Points on a hilly landscape, in no order, each with its height.
From any point a ball takes the steepest step (drop divided by distance) to one of its 2 nearest points. It stops when none of these is lower. Distance is the straight distance between rows; heights are no part of it.
K802 height 6.47:  -4   4  -7   6   7   0 -13   3 -15  20 -16  12   5  28  -5  12 -21  -9  11   2  -1   8 -14   2 -12
K92 height 2.30: -33 -14  12   3  -2  25  -7  12  12  11 -12   1   7 -14   1   7  -9 -20  -1  33  10  -3   3  12  -1
K239 height 2.72:   9 -32  -3 -22  -1  -8  16  22 -12 -16 -29   9   0  -4  -6 -29  -6  28  11  -4   0  23  19 -19  17
K884 height 5.56:   7 -45  -8  10  -2  -6  -1   7 -10 -15  -6   8  -8  24 -19  -9 -14  -8  -5 -14  -7  12  10 -28  -2
K10 height 4.75:   0 -11  -8  -9  10 -29  -4  -8 -22  -9   9  -2   4  -2 -18  -2 -23   8 -17 -15  18  18   4   0 -36
K594 height 4.05:   7  14  -7 -25   3  -9  -4  -5  -5  21 -23  14  -4  17   8  -9   6  25  23   7 -19  14  -9  -3  18
K820 height 6.46:  19  36   9  14 -14   6 -12 -14   1  -2   3  -6  13   0  15   0  12   1  10  17  -1 -19  -6   9  17
K41 height 4.55:  11  20   2 -25   9 -16   6 -28  -7  -3   6   2 -13  -7   6   1  17  25   3   0  -7   2 -15  21  -1
K944 height 3.80:  24   9   6 -29  13  -8  23 -22   0 -13 -12  20 -14  -8  14 -10  18  30  15   4  -9   7 -13  18  15
K550 height 4.02:  -3 -16  -7  -2   4  -3  -8  -5  -4  14   6  -1   0  13 -28  -4 -19 -16  -9  -7  10  12  28 -19   0
K263 height 3.38:  17  15   0 -22  -2  -9  -9 -12 -24   3 -24   7   0  14   0 -11   0  24  26   6 -10   5 -17  -7  10
K908 height 3.58: -27 -19  -4   4  -5   9   4  21  -9  -6   9  -4   6 -20   4   1  -2  10 -16   4  20  -1  15  15 -25
K455 height 1.56: -30  10  -2 -27  10 -12   0   7  -4  17 -13  -4  -5 -13  -7   2 -11   3 -19   5   8  12  -1   1 -13
K971 height 6.42:  22 -24   1   4 -18   5   9  16  17  -7  -3 -18 -12  11  -3  -6  13  -1   1 -18 -29  -5 -11 -32  23
K127 height 3.00:  -2  17   7  22  -3   5  20  -9  24 -24   9   8   1  -9  18   5  25   4   2  15  -8  -6   0  24  11
K542 height 6.05:  22   6   8  22  -6  13 -12  -4 -14 -14   1   0  10  24   8  11 -14  -2  11  -2   1 -21 -20  -8  -9
K255 height 4.69:  12  10  16 -31   6 -12   0 -25  -4 -13   2  -7 -10 -20  -4  -7  19  16  -1  -1  -8  -4 -11   3   0
K441 height 4.13:   0  24   7  10  10  -9   0 -16   9   4  17   4   7 -16  10   3  -9   4  -9  11  15  -3 -22  39 -13
K497 height 3.05: -24  19   3 -15   2  -5  -4  -5   2  17   0 -22  -4 -23 -12   6   3  -7 -13  -1   6   0  11 -12  -4
K89 height 5.73:  10 -32  -6  11  -9   6  -9  12 -21 -12 -21   5  10  31  -8  -5 -19   0  12  -6  -5   3  -4 -18   0
K80 height 5.88: -20  34  -6   4  14  -5  -1  -1   8  37   4   8  -5   5   8  14 -14 -18   2  14   5  10  -7  22   2
K394 height 3.04: -36  -5  -8  -1   3   9  11  28   0   5   3  11  -3 -16  10  10  -8   6 -22   5  17   3   7  18 -35
K764 height 5.32: -15  12 -11  25   7  12  10  -2  27  14   4   8  -5   1  15  18   9 -11  -5   7   1   0   8  14   7
K62 height 5.19:  -8 -12  -6  -1  -2 -14  -6  11 -17  -4  15  -5  12  -5 -12   5 -21 -10 -20 -12  25  15  10  11 -41
K429 height 7.19:  -1  -1 -11  14  -6   0  -8   1  -2   7  17  10   5  11  -1  -8  -7  19  -5  -3  15 -15  22  17  -5
K118 height 2.78: -19  -2  -5 -27  10 -12   4   2 -14   5 -23   0  -2  -5  -7  -4  -5  12   0   3   2  15   2  -7   0
K361 height 5.43:   4   9   3   1  10 -11 -12 -28  -1  27  21   5   4  -8  -8   7 -20 -18  -4  -8  15   9 -17  11 -12
K920 height 2.92:  21 -33  11  -9  -9   2   5   8  -9 -27  -7   3   2   0 -10 -16   1  16   7  -7  -9  -7  -3 -19  14
K823 height 5.98:  -2  12   3  18 -19  27   8  27  18 -25 -12 -15   9   0  26  10  27  -8   5  16 -19 -10  -3  -8   9
K254 height 6.85:  15  -9  -9 -11  -6 -24 -13  -9 -25   7  -5  -8  -6  29 -19 -15   1   8  13 -12  -5  15   9 -26   4
K300 height 3.30:  -4 -10   4 -17   2   3  15   9   5 -17 -22   4  -5 -15   7  -8  13  29   3  -5  -8  -3  -1   2   6
K283 height 2.44:  -3  -8   5   7   1  11  22  -6  23 -27   9   6  -7 -23  10  -3  19  17  -7   8  -5 -21   9  21   6
K976 height 3.59: -10   3  -2  25   2  14  -2  18  -1   3   7   5  11  -2  16  10  -3  -3   1   9  18  -9  -5  38 -25
K987 height 5.40:   0 -41 -12   0   5 -17   7   1 -17 -19  -6   6 -16  10 -22  -8 -12   7  -8  -9  -2  24  19 -23  -7
K138 height 3.18: -33 -10  -1   1   1   9  -8  -1   7  20  -1   0  12 -19  -6  -1 -24 -21 -18  24  28  10  14  12   1
K582 height 4.83:  -3  22   8 -10  13  -9  -8 -27   4  24  16   4   3 -15   2   0  -9   0  -7  14   8  12 -20  25  -5
K590 height 4.34:   2 -19 -17  11  10   1   3  -1   2  15  15   8 -13  15 -19   6 -12 -27  -7 -20   9  11  23 -25   4
K296 height 5.81: -12  21  13  19  -7  22   6   7  17 -20  -3 -15   6 -15  17  15  27 -22   1  20 -10  -6  -3  -2   2
K510 height 5.18:   5 -34  -5 -10  12 -24   8  -3 -23 -22  -7   8 -10   0 -12  -7 -12  17  -5 -12  11  16   7  -9 -22
K134 height 6.41:  -5  20  -7  13   9  -2 -14   6   5  26  23 -10   6 -16   4  11 -11 -44   5 -13  26  -1  -4   3  -8
K960 height 4.06:  -1  -9  19 -16   1  -1  -3 -19   1  -8   4  -7  -4 -13 -15  -6   6   4  -6   0  -4 -10  -8  -1   5
K319 height 4.60:  -1  11  19 -15  11   3  -4 -32  13   9   2 -10  -9 -14 -14   3   6 -17  -9  10 -10  -1 -14  -7  13
K196 height 6.25:  18  -8   6   9 -21  19   3  14  14  -9 -10  -7   6  15  11   1   3   0   7  -1 -29  -9 -12 -22  27
K673 height 6.83:  34  24  19  27 -21  14   4  -8  11 -16   9  -2   2  11  10   6   6 -18   7   8 -24 -12 -12 -23  37
K955 height 3.96:  -4  10  10 -15  11   2  -6 -20  10  26   9 -18  -5 -21 -12   9  10 -28 -10  -3   0   0   2 -17  12
K405 height 4.11:  -9  22   0  20   2  -9  -1  14  -4   4   7   2  14  -8  17   7 -12   8  -1  12  17  -7 -19  37 -25
K657 height 6.79:  14  -4  -9 -14  -9 -12 -11  -4  -6   9  -8 -13 -12  22 -11  -9  20   7  10 -15 -23   5   2 -35   9
K201 height 4.54:  34  -4   4 -33  -3 -12  14 -21   3 -21  -3  11 -23  -1   9 -17  34  26  12  -2 -25   0 -19  -2  25
K522 height 1.39: -27 -23   8   4   8  28  14   7  14  -5 -11  10   7 -12   5   5  -7  -8  -9  16   1   1  -7   7   1
K411 height 4.93:   7  15  -3 -12  -6  -4  14  -6  17  -5  -7   2  -8   4  18  -5  30  17   6  -3 -28  -1   4   4  25
K596 height 6.12:  13  12  -2  17 -19  19  12  20  21 -14 -12 -12   9  13  25   5  18  -1   9   2 -33  -3  -7 -13  21
K624 height 2.88:  -8 -12   5  -4   0  12  16   5  11 -25  -9   8  -2 -21  11   2  11  21   0   7  -4 -14  -4  14   8
K309 height 2.16:  21 -34  -2 -15  -5 -15   6  13 -20 -19 -15   4   0   8 -16 -36  -1  27  13  -5  -6  11  15 -20  20
K774 height 5.94:  -9   8  -4  -2  17 -11  -5  -5   1  19  10  16  -3   4  -5  13 -30 -18  -8   1  12  13 -31  19 -29
K946 height 2.38:   8   3   4 -24  -7 -11  -7   2 -22   0 -17  -2   6   3  -6 -26   2  26  20   4  -3  -3  10  -3  24
K402 height 5.87:  25 -19   0  16  -3   6 -17  -6 -18 -14  -3  10  12  33  -7  -7 -19   2  14  -6  -4  -9 -10 -11   1
K34 height 6.66:  11   4 -14   5   5 -11 -17  -6 -21  20  -9   3   3  29 -13  -2 -14  -2  13  -9   2  10   3 -16  -6
K682 height 6.08: -15   3  -4  18  -5   5 -15  18   9  20  29  -9  13 -25   8   9 -17 -40  -7   0  37   2  -2  17 -30
K438 height 3.49:   2  26   9  15   5   4  11 -15  15 -14  12   7   0 -11  16  14   5   6  -1  16   2  -6 -11  33   0
K302 height 4.21:   1  -1  -8 -14   7 -23  -1 -16 -14   3  15  -1  -7  -6 -12  -2  -7  17 -12 -13   9   2  -1   7 -19
K654 height 2.81:   6  -5  -5 -20  -3 -13  16   0   4 -11 -13   9 -14  -4   7 -16  18  27  -2 -10 -11   3   9  -2  10
K292 height 6.82:   3  -2   5  10 -10   7 -19  -7  -6   2  22 -16  15 -16  -9  -5  -6 -21  -2  -7  19 -17   8  -1 -10
K617 height 6.67:  21  21  23  12 -20  13  -4 -13  10 -14  12  -2   2   5   8  -8  12  -2  10  11 -11 -25  -5  -6  37
K93 height 3.15:   1 -11   2 -10  -6  -6 -13   9 -17  -5 -10  -1  16  13 -14 -18  -8  17   8   1   8  -1  22  -2   6
K605 height 5.23:  12  32  -1  -5  -4  -7   9   0  11 -19  -2  -9  -9   2  13   7  33   5   5  -3 -26  -8  -1  -5  11
K430 height 6.99:  22  -9  11  22 -11  11 -12  -3  -2  -4  26 -12   8   4 -11  -8   0  -6   5  -8  10 -27   7  -6  11
K978 height 6.23:  11  25   6  20  -9  13 -19   3  -7  -3  -2  -8  15   9   8  11  -7 -11   7   5   5 -18  -9   1  -3
K700 height 2.25: -29 -10 -10   5   4  12  13  22   8   1 -20   9  -2  -2   9  18  -2   3 -10   1  -3   1   0   9 -16
K736 height 6.63:   5  13   0   8   5   4 -11  -3   7   8  23 -15   8 -14  -4  14   1 -32   4 -15  16 -10  -4  -3 -14
K814 height 4.56:   8  19  -4 -19   2  -6   2 -19  11  16 -12   6  -6   8  11  -6  19  16  12   9 -25   9  -3  -1  25
K267 height 3.54:   0 -23  11  -3   5   8   2  -3  -2 -16  -5  -4   0  -4 -12  -1  -3  -2  -3  -3  -4  -6  -4 -14  -2
K573 height 3.21: -12 -17  -5 -27   5  -9   8  14 -16  -6 -36   2  -1  -4  -8 -19  -6  23   5   2  -2  23  18 -14   8
K38 height 5.57:   5  35   7  14  -2   5   8   2   7 -20   3 -22  -2  -8  15  17  26 -15  -1   3 -11  -9  -4  -9  -4
K53 height 3.65: -10 -14  -4   0   2  -2 -10  -1 -12   5  -4  -2  14   7 -19 -10 -19  -7  -9   1  14   7  20   2   1
K195 height 3.52:  -3  -1 -12 -23   2 -19  10  -4  -5  -1   7   5 -14 -10   0  -8  13  35  -8 -18   3  -2  16   2 -10
K767 height 5.10: -19  -2 -15  23   1  19   9  16  23  24   9   7  -4   3  10  19   1 -20   2  -1   6   0  22   4  -5
K335 height 6.60:  14 -10   5 -10 -11  -4   0  -5   6  -2   1 -13 -20  10  -8  -8  20  -3   1 -12 -30  -2  -6 -35  18
K273 height 2.94: -16   8  -9  12   4  13   4  27  -2   1 -10   8   2  16  18  25  -4  -4   3   6   0   0 -10  21 -20
K204 height 5.58: -23  23  -4  10  12   6   1  -5  14  36   9   9  -3  -1   6  11  -4  -2  -8   9  12   6   8  19   7
K664 height 6.27: -13   7  -9   2  13 -12 -10   2 -10  21 -11   8   4  19  -7  12 -28 -19   5   1  11   9 -25  11 -26
K831 height 4.88:  -6 -17  -8  23   4  24   6  20  12   9   6  -1  -8   7   4  12   7 -26  -4 -11  -2  -2  20  -9  -2
K360 height 7.10:   8 -10  -4  22 -12   9  -8   5  -1  -1  24   2   4   7  -1  -7   5  12   1  -9   8 -26  23   7   2
K435 height 5.64: -13  -1   1   1  -1  -9 -11  12  -5   6  19 -10  19 -22  -7   5 -24 -35 -24  -9  27  13  -8   8 -40
K819 height 4.65:   1 -14  -5  18   1   9   1   5  14   8  19   0 -13   9  -3   6   4 -29  -6 -18  -3  -7  10 -22   8

For each start below, name the point where the ball stops.
K255 | K309
K34 | K283
K80 | K283
K823 | K946
K657 | K946
K819 | K946

Call two points neighbours if one is among the 2 nearest of the other. Go from one point of each pair to the other, from neighbour to neighbour, staying as low as possible. Name the highest point that can't be avoided.
K654 / K283 | K300
K944 / K309 | K255
K700 / K946 | K53
K283 / K522 | K441
K309 / K455 | K573
